Points on a hilly landscape, in no order, each with its height.
A ball rolls from a point to the lowest of its 2 nearest points, and stops where none of them is lower. Distance is the straight distance between rows; heights are no part of it.
fazo height 341: [  4  -7  28 -13  19 -11  -8  16   0   2   5 -16   9  -6 -21 -17  17  19
 -35  -3 -16   9  10  -7]
kes height 762: [-16  15 -22  21 -22  -5  28  -2   4  -5  21   9  -8  12   4 -11  -1  -3
   7 -12 -11   0  -6  -4]
nabuk height 511: [  4  13 -13   8   7 -12   3  13  -5   6   9   5 -27  18  23  -7 -16 -19
 -23   2  -9   4 -12  -1]
geli height 648: [ 16  24 -21   7 -17 -10  16   9  -5  12  37  13 -25   0  12  -3   1 -19
  -4  -5 -15   5 -14  -1]
Bevi height 561: [ 11  10   6   8   5 -16 -21  -8  -6 -16  -1  22  -9  22  10 -23   0   6
 -27  16  -6  36   4 -35]
Lavop height 369: [  6  15  -1 -13   1   8  -9  16  16   2   4   4  -8   5  21   7  -1 -20
  17 -10  -5   5 -20   4]
zet height 638: [ 25  -3   1  -2 -11  11  15   7   4  47  22  10  -4   2  15   8   2 -27
   1  -4  -5   2 -31  31]
zov height 304: [  1   5  10  12  -6 -15 -10   8  -8 -15  20  -6 -17 -14  -8  -6 -12  10
  -3  19  -6   0  13  -3]
Nuf height 482: [ -7  14 -17  20  -6  -7  -3   5  -4 -16   3   2 -14  10 -13   8  -3  -4
  10  15  -9  -2  -4  15]
Maku height 545: [  7   2   4 -11 -27  15  -1  -8  13   1   2   1   6  -6   2   3   6   4
  40   9   3  -3   9   2]
raf height 694: [ 13 -12 -18 -33  12  17  -5 -12 -23   5 -31 -26  17 -14 -24  12  17  17
   4   8   9 -18  16  -6]
pofa height 903: [-21  13  -7  23  15   0  -6  13   4  -9 -29  -2  10  -9 -27 -12   7  20
 -18 -18   4  15  13   1]
Gise height 492: [  5 -21 -21  -4  13  12  16   0 -13  10 -18   2  23  -6 -15  13  -1   2
  24  -9   9 -19 -14  -4]
rel height 458: [ 13   9   1  -3 -26  10   6  -5  12  15   5  13   1  -3  12   6   0  -3
  35  12  -1  -3 -12  16]
bagif height 769: [  3   3  15   5  -3  -4   6  -8   7  47  25  14 -14  12  34   8 -20 -23
 -15  -8  10   4 -18  16]
fup height 345: [ -1  -4 -15  -3  14  -5  11  10  -5  14   4   2 -17  12  20   5 -10 -26
 -17 -12  -2 -11 -16   9]
Sur height 245: [ -5  -1  38  -9  26 -15 -15   4   5   0   9  -4   6  16  -6  -6  -2   8
 -33   9   2   7  13  -8]
Kamel height 719: [ -8  -2  24   3   8  -7  -7  -6   7   4  18   3  -4  20  27   2 -31 -11
 -15   9   5 -11   6  14]
Mez height 609: [ -8  -2   8  -9   6   1 -13  15   7 -18 -10 -10   3  -3 -17  -2  10  11
  -5   0  -7  -1   5   3]
rolo height 397: [-16  16 -14  26 -14 -11   7  -3   2 -26   9  12  -8  -6  -3 -18  -6  17
 -14   1 -11  11  11 -15]
Zuga height 915: [ -4  -8  -9 -11   6  14   4  -2  12 -26 -26  -2  17 -12  -1   1  14   4
  19 -25   0   3   5   4]
zar height 688: [ 10 -19  22 -25  26   4 -19   2   7 -13 -15  -6  19  -1   4  11  -6  -3
  -1  -9   5  -6   4   9]
tavaz height 714: [  8  15  13  -4   8  -7 -22   4  13 -22  15  12  -1   7  17   3 -22   7
 -22  15 -18   6   1  -2]
vapif height 400: [ -6 -23  14  10  -3 -19   2  -3  -7  22  10  16 -17  11   0  -1 -14  -7
 -11  15   1  -2   2 -10]
Ril height 872: [ -9   3 -19  -2   2   9  14   5   5 -21 -21   0   1  -2   9  -3  10  -7
  11 -24  -7  -2  -6   4]
favu height 322: [-10  13   0  15  -8  -3  -2   7   3 -30   3  -6   0 -16 -17 -26   0  30
 -19  -3 -14   7  22   1]
Luk height 671: [  5  16  24   9  11 -15 -13  -2   7  -6  25   7  -4  15  26   2 -30  -6
 -18  13   1   3   3  -5]
bivez height 602: [ -1   2   6   6   7 -16 -13 -14  -8  -2 -19  16 -15  25   6 -17   7  -7
 -17   6   3  31   3 -35]
pibud height 450: [ -6   5   8  19 -22  -9  12   3   6  18  29  19 -10  -7  15   3   3  -9
  13  -2   4  11 -20   5]
rukul height 666: [  2 -20  32 -23  -2  12 -11  -1   3  28   7 -15  11 -15   0  10  -9   6
  -6   6  16 -23  -2   7]
Fip height 396: [-10  20  -7  26  -8 -11 -11   5 -10 -22   1  -7 -11  -4 -23   3  -6  13
   1  17  -7   3  11   8]
Zimu height 743: [  5  -9 -12 -22  -9  18  -2 -10 -17  -6 -15 -36   3 -15 -16   1  31  17
   1   3  -1 -10  23   3]
Duvi height 824: [ 14  14  -2   4 -24   3  -3 -11   8 -35   0  -6   1 -13   4 -17  -6  13
  28   5  -5   7  27  -2]
marep height 790: [-11  14 -15  12   3   5   0   3   1 -15 -33 -11   8   8 -21  -3   9   1
  21   5   5   1  14  13]
Vop height 640: [  6 -10 -13   1 -28  13  16 -27   7   0  -4  -6  11   5   1 -12  12  -3
  45  -1  11   2  21   3]
dese height 689: [ -3 -13  30 -17   2   7  -9  14  -9  18  12 -24  -2 -20  -8  -2   6  11
  -9   6   0 -13   4  -3]
nasul height 191: [ -8   4  10  11   9 -14 -20   3  -9  -6   1   1 -18   2 -18 -13   4  16
 -34  10 -11  20  17 -22]
nafe height 344: [ -3   7  19   3 -24  -1   1  -4  17  15  17  12  -6 -15  11   8  -4   0
  16   6   5   6 -18   7]
tokig height 491: [ -7 -30   7   5  -2  -2   9   5  -1  26  10  15  -1  -2  -6   5  -1  -4
   3   8   6 -12 -16  -1]
bimad height 556: [-18  -2   6   4  -7   3   1  13  10  -4   7   0   0  -4 -12  -9   1  15
   1  -7  -6   3   5 -21]
lag height 390: [ 19 -10 -29 -15  -9  18  11 -11  -2  13  -5   6  -2   9  11  12  24 -25
  30  -5   3  -4 -10  14]
Nanat height 321: [ -3 -20 -20  -4  33  -1  13   1 -19  15 -13  -1  14  10   2  22 -19 -17
  -4  -9  10 -23 -19   9]
kav height 747: [  2  16   3  -3  -4   0 -10   6  20 -27   5  14  -2  -1  10  -9  -9  11
  -5   5 -20   6  -3  -4]
dedad height 618: [ 10 -23  -7 -29  21   6  -8 -15  -3  -9 -32  -8   7  -2   0  19  17  -6
  18   4  12   0   8   1]
keduf height 300: [-10 -10  24   3  -5 -16  -8  -4  -6  10   6  10 -17   3  -3  -6   0   6
 -20  15  -2   8  15 -26]
vem height 639: [ -2 -13   0 -19  20   9  -3   5 -20  -2 -17 -23  22 -18 -33  10   9  20
  -7 -10   4 -13   6  -6]
sos height 815: [-16  16 -24  16 -17   5  16   1   9 -21   0   0  -4   5   8 -13   3  -4
   9 -22 -12   3   0   3]
Sel height 507: [  9 -19   4 -34   7  15  -9 -16  -3   3 -13  -7  24  -7  -2  20  11  -3
  15  10  20 -17  -6  -5]
gitog height 459: [  0  23 -14  28 -12 -18   6  -9  -4 -18  17  22 -11   0   9 -11  -9  14
  -9   4 -10  18   4 -35]
vik height 874: [  1  20  -2   6   8   4 -14  13   1 -12 -26 -20  19 -10 -38  -7  23  23
 -22 -17  -4  11  24  19]
diba height 788: [ 12  27  -1  -2 -18   7  -1  -4  16 -29   4   6   3  -5  21  -8  -3   7
  25  -1 -13  10   4  -1]
Fodud height 768: [  0 -12  -2 -16 -23  18   2 -12  -3 -12  -1 -29   5 -18 -11  -8  23  12
  17  -3  -2 -14  21   4]
refeb height 265: [ -5  14   4  15  -3 -11 -13   7  -4 -16   4  -3  -6  -8 -22 -29  10  29
 -37   0 -15  24  26 -14]
kesa height 558: [ 10 -16 -17 -17   1   5   2 -14  -2  -1 -21  -1  -7  10  10  14  19 -19
  27   7   8   0  -1   7]
rager height 478: [-24  -5  -7  25   3  -9  12   7  -3   9  -7  11 -11   9 -11  -9   5   4
  -3  -6   1   8  -2 -18]
gozuf height 252: [ -4 -20  23 -12  32  -5  10  -6  -7   9   0  -4  22  -4   9  17 -18  -5
 -10  -3  23 -21 -13  -2]
Mifu height 928: [-25  23 -13  41  -2  -6  -6   9   2 -12 -17  -3   4   5 -20 -19   2  16
 -14  -5   8  20  16  -2]
fak height 825: [-19   6  -7  11 -10   7  -3 -17  10 -28 -18 -29  18  -2 -21 -17   3  10
   3 -24   3   1  27  10]
Difo height 727: [ -3  -4 -21   2 -10   8   9 -18   1 -13 -26 -16   5   8 -15  -3  14   0
  34  -1  11   1  19   7]
fuler height 519: [ 15   8   3 -11   0   3 -12   2  12  -1  -1   5 -10  15  26   9 -17 -19
  16   3  -4  -3  -3  13]
bigom height 203: [  8   8  19   8 -16 -11  -7   2   0  -8  21   5 -10 -19   4  -1  -7   2
  13  23   0  -1   1   7]
gumu height 379: [  7 -18   9 -28  18  10   4 -15  -4  13  -6   2  32 -14  10  22 -16  -1
   2  -2  22 -24 -21  -3]
Sef height 67: [ -7 -14 -20   8  21  -4  13  12 -12  13 -10   5  -7  10  -1  15  -5 -19
 -10 -13   2 -10 -20   5]
zun height 584: [ -1 -19 -13 -17  26   7   3   0 -20  -2 -19  -6  23 -19 -18  25 -11  17
   1  -7   6 -11  -9 -12]
navan height 343: [-20  -8 -16  18  20  -7   7  11 -10   6 -27   5  -1   0 -15  10  -1   4
 -11 -10   4  -5  -7  -6]
pido height 516: [  7  24 -13  22   6 -22 -13  -3  -7 -24  13  18 -10  10  10  -6  -8   8
 -28  16  -6  29   0 -31]
Fodez height 601: [  4  18   2   6  10 -14  -6  -3  -5  -1  19  13 -20  24  35  -5 -20 -19
 -29   5  -3  14  -6 -12]
birif height 94: [-13 -14  32  -9  29 -15   2   5  -3   3  -5  -7  10  -2  -5   4  -1  -1
 -16   6  11  -4  -3  -8]
kufu height 557: [ 23 -18   2  -8 -19  17   1 -12   6  28   5  17  16  -4   5  11   6  -8
  21  20   7 -10 -19  27]
Vize height 325: [  1   3 -10   1   2   0  28  17  -1  31  17   7  -6  10   2   3  10 -18
  10 -17   4  -4 -28  -8]
rabe height 41: [  8  -3 -14 -10   0  14  12  12   5  21   7   2   1   6   6  14   8 -21
  22 -13  -2  -8 -24   6]
binu height 513: [-14 -16   8  11  12 -16   9 -13 -11  20   5  14 -14  29  12   3  -9 -22
 -24   7   6  -2  -4  -6]
nifu height 701: [ 11  30 -28  20 -19  -7  18   8   0  -4  32   8 -20  -2  22 -17  -5  -7
  -2 -13  -9  11 -10 -12]
Vol height 708: [ 12  -4  29 -30  -6  11 -14   7  -1   1   6 -24   1 -17   5   0  10  13
  -7   4 -17  -5  11   8]
besef height 568: [ 19  16  -4   8 -17   0  11   8   4  30  35  18 -19   0  12   6   1 -25
   5  -7  -7   7 -27  19]
rin height 623: [  4  -5  13 -12   2   3 -19  -2   7 -11  -5  -4  -1   4   4   8  -5  -8
   9  10  -5  -4   6   9]
lefo height 620: [ 13 -18  15 -19 -15  15 -10 -16   7  30   0   0  11  -6   8  15  -9  -5
  12  15  19 -23 -12  20]
boze height 553: [ -2 -24  -2   1   4   5   8   8 -10   6 -10   2   8 -11 -16   4   2   0
  17   2  14 -19 -12   0]
lopov height 791: [-19  -5   2   0 -10  12   6  -2  -1 -14   0 -33  11 -18 -23 -16  13  19
   1 -19   1 -11  19   3]
genek height 703: [  9 -12   6  -4   4   6  14  -2   4  46  13  15   3   6  19  13 -15 -26
  -4 -10  13 -10 -28  16]
Nefu height 841: [  4  14 -10  -5   5   8  -8   1   6 -18 -38 -15  10   1 -26  -4  24  16
   3   0  -7  13  30  15]

For each start below, name the point where the ball stops.
Ril | besef
Bevi | nasul
Zimu | Gise
Mez | Sef
marep | nafe
rukul | nafe
boze | nasul
